Each scene shows the same named points in several views. A view is turned or mirrored, and shifted as a whole, has a little noise and may leave points out.
(in the rows, 128 means zero)

Scene 1
View 1
<230>: [174  99  96 109  98 101 103 128 120 137 118 194  89 147 102 151 195  87
 188 171 103]
<196>: [156 100 144 115 141 143 125 146  85 178 125 181 104 127  91 149 169 100
 198 218 141]
<46>: [101 108  95 118 109 108  93 105 111 117 138 129 128 155 122 139 164 104
 190 165  93]
<143>: [138 117 161  98  99  96 148 103 126 154 112 166  96 139 135 171 182  85
 157 157 143]
<197>: [136 101 172 110 128 128 125 137 103 186 107 162 111 124 115 137 161  97
 176 195 148]
<39>: [166 106 161  98 100 100 136 126 126 171 101 189  86 132 123 157 187  81
 161 167 143]
<151>: [ 97 117 149 109 121 116 134 101 106 143 133 129 124 142 132 159 160 102
 172 173 133]
<248>: [128 114 115 107 101 100 121 100 120 125 131 154 107 151 124 164 181  92
 175 160 112]
<105>: [123 101 128 114 113 114 103 123 110 149 121 148 118 141 119 134 165 100
 182 176 116]
<5>: [125 108 119 115 121 121 114 118 103 141 132 152 116 144 111 150 170 101
 189 185 118]
<88>: [152  93 122 117 121 126  95 146 103 164 115 173 108 135  99 126 170  98
 195 194 116]
<179>: [157 101 146 111 126 126 125 137 100 171 118 180 101 131 101 150 175  95
 188 199 137]
<107>: [138 100 181 105 116 115 127 135 116 185  98 161 107 124 126 134 164  91
 165 178 149]
<168>: [155 101 132 109 111 112 114 131 114 158 115 176  99 138 110 144 179  91
 181 179 124]
<17>: [158  98  93 116 114 119  96 132 106 139 128 180 103 146  95 143 183  97
 199 189 102]
<178>: [118 105 162 108 113 113 119 123 116 167 109 145 116 133 131 134 161  96
 168 171 136]
<64>: [154 101 133 104  95  95 112 123 130 152 104 175  97 140 125 142 184  86
 169 157 118]
<262>: [136 106 155 109 119 118 126 126 109 166 114 161 108 132 120 146 168  94
 174 182 138]
View 2
<196>: [129 112  96 119 128 128 136 164  91 130 151 162 123 133 190 156 121 134
 158 189 156]
<179>: [125 119 118 119 135 129 136 151  92 133 149 149 118 127 189 150 129 127
 152 170 146]
<197>: [142 115 117 114 127 129 137 152  79 133 127 136 122 127 214 149 131 117
 131 166 136]
<88>: [110 141  97 129 159 140 134 154  89 123 161 149 102 132 184 153 127 114
 138 175 135]
<107>: [145 117 130 114 131 129 139 144  75 134 120 125 120 122 220 147 138 112
 121 153 127]
<178>: [135 135 119 113 132 147 129 140  69 130 119 123 113 117 201 126 146 103
 121 145 124]
<17>: [ 90 148 109 133 165 146 127 143 100 123 178 154  93 125 154 138 132 118
 158 165 142]
<168>: [113 131 129 124 150 133 133 139  95 131 155 139 105 122 182 142 135 117
 145 154 135]
<230>: [ 85 144 142 137 175 133 131 128 110 130 184 142  91 119 158 143 134 119
 160 149 137]
<105>: [114 151 106 120 146 157 124 141  79 124 140 135 100 120 176 122 145 104
 132 152 129]
<248>: [101 149 136 119 144 155 117 123  88 132 147 133  98 106 154 101 154 110
 154 129 136]
<46>: [ 95 175  92 122 152 182 108 134  74 117 146 137  88 113 144  91 155  97
 138 141 128]
<39>: [126 112 169 120 142 115 141 127  97 144 143 125 115 115 201 149 139 120
 145 137 133]
<64>: [109 137 151 126 159 133 135 125  93 134 150 124  99 115 184 138 143 108
 136 135 123]
<262>: [130 125 122 114 131 140 131 142  81 132 131 136 116 120 194 133 139 116
 138 154 136]
<5>: [112 146  98 116 134 161 119 144  79 124 142 145 106 118 163 111 144 113
 148 156 142]
<143>: [128 119 168 111 126 133 130 119  87 144 126 121 116 104 188 116 152 115
 147 122 134]
View 3
<107>: [238 111 123 145  93 141  98 128 103 138  71 110 136 119 151  88 207 133
 133  95 106]
<88>: [221  76 125 119  92 159 102 117 118 113 117  95 145 135 162 108 164 146
 113  87  92]
<178>: [207 116 120 141  86 138  92 121 114 132  69 109 144 134 148 103 194 120
 131  99 117]
<64>: [220 107 135 123  99 158 134 120 121 145 109 113 142 154 156 114 192 121
 133 106 122]
<197>: [237 100 125 142  90 141  85 130 111 122  75 107 136 110 153  87 192 142
 128  94  98]
<262>: [221 106 132 135  90 142  99 130 123 124  84 113 138 124 152 101 185 132
 133 105 110]
<179>: [238  88 140 128  96 149 104 135 126 115 103 111 135 113 160  97 173 150
 129 102  97]
<143>: [222 130 148 137  98 139 126 139 132 146  79 133 134 133 148 107 201 116
 153 127 135]
<39>: [250 112 145 133 105 153 136 135 119 150  99 124 131 129 156  98 207 132
 144 114 118]
<46>: [150 106 125 114  79 142  95 110 145 110 101 102 159 167 151 141 143 110
 122 107 129]
<168>: [220  94 134 124  95 153 114 125 125 124 108 109 141 138 157 109 174 136
 126 102 108]
<196>: [243  76 139 128  94 148  89 139 129 100 102 107 133  98 163  89 162 166
 122  98  85]
<17>: [207  76 141 106  95 163 120 120 139 110 137 102 147 147 165 123 145 143
 118 101 104]
<248>: [180 117 144 120  90 142 119 127 149 125  99 121 146 155 151 131 163 113
 139 126 137]
<151>: [180 124 133 139  81 125  82 131 140 116  62 120 144 131 144 115 168 116
 139 118 129]
<5>: [191  97 135 122  86 144  95 125 140 108  99 109 146 136 154 117 151 132
 128 109 114]
<230>: [219  85 148 105 105 170 148 123 138 129 145 110 144 158 164 124 164 135
 127 110 114]
<105>: [192 100 124 124  85 146  96 116 126 119  94 103 149 146 152 116 167 123
 123 100 115]
View 4
<105>: [ 89 142  98 147 173 124  76 110 143  83 155 143 139  96  93 108 142 129
 121 107  97]
<196>: [162 170  86 153 138 136  91 126 151  93 155 140 163  69  75 103 142 146
 113 125 105]
<5>: [ 92 152  88 136 166 130  89 112 147  86 154 140 139  88  85  95 150 134
 114 101 103]
<248>: [ 69 134  96 112 175 126 100 117 154  86 152 150 133  85 114  96 159 119
 114  91  90]
<151>: [ 85 156  94 124 210 107  78 104 160  93 155 157 158  97  90  74 141 128
 110 105  94]
<262>: [124 148 102 141 175 116  82 119 157  93 154 154 161  85 102 104 138 129
 117 121  89]
<197>: [148 158 104 155 174 114  71 120 157  96 158 154 172  86  93 109 128 136
 119 135  89]
<39>: [136 128 117 123 162 119 101 136 165  99 152 166 162  70 140 125 143 116
 119 125  69]
<46>: [ 40 141  88 137 181 130  78  98 136  76 153 133 115 105  82  95 153 127
 118  84 106]
<17>: [ 98 142  89 143 125 151 101 124 136  79 151 128 121  77  94 119 161 133
 119  96 105]
<168>: [118 138 102 139 150 131  94 127 149  89 153 146 144  79 110 121 147 127
 120 114  89]
<64>: [101 121 112 132 160 125  93 126 152  89 152 154 140  84 133 130 146 116
 124 111  77]
<107>: [141 143 115 151 183 106  70 121 160  97 156 163 174  89 111 117 125 127
 122 137  78]
<178>: [108 142 109 146 195 107  68 112 155  91 157 157 161  98 105 107 129 125
 121 123  85]
<143>: [102 131 110 105 192 110  99 123 169  98 153 169 161  80 136  99 148 113
 112 110  72]
<88>: [122 146  97 164 136 138  81 121 137  83 155 134 137  85  87 126 143 136
 123 115 102]
View 5
<262>: [154 105 137 106 151 121 138 164 138 148 160 142 130 151 123 109 123 104
 140 135  98]
<88>: [174 122 119  97 165  96 114 150 145 152 146 127 108 160  96 122 141  95
 134 145 111]
<179>: [161 117 114 102 168 112 139 162 136 143 154 146 112 161 111 119 134  93
 140 133  85]
<248>: [120  91 153 103 170 119 115 150 141 179 139 148 123 141 115 117 100 124
 136 175 108]
<230>: [130 100 134 102 188  84  90 153 133 168 125 159 102 164  89 138 130 105
 145 164 101]
<197>: [175 116 127 106 142 123 147 168 139 135 168 135 132 157 124 106 133  95
 140 120  96]
<178>: [160 102 154 108 135 124 131 165 141 152 162 131 145 146 128 101 119 112
 139 136 114]
<17>: [150 115 120  94 187  94 103 141 144 169 132 137  95 156  89 131 129 104
 131 169 108]
<39>: [132  89 146 116 157 107 122 183 120 141 151 174 135 166 119 122 130 102
 159 124  81]
<64>: [135  90 155 111 159  98 100 168 132 158 143 156 131 160 109 123 125 109
 151 146 107]
<196>: [176 131  95  96 172 117 152 154 141 136 159 137 100 161 109 118 139  86
 132 130  80]
<151>: [142 101 150 101 146 148 150 150 148 170 161 128 135 129 136  96  93 123
 128 161 108]

Which points are out of place in each view (at most two, in the order of its rows)? Write - if all are in place.
view 1 => -
view 2 => <197>, <5>
view 3 => <168>, <248>
view 4 => <143>
view 5 => -
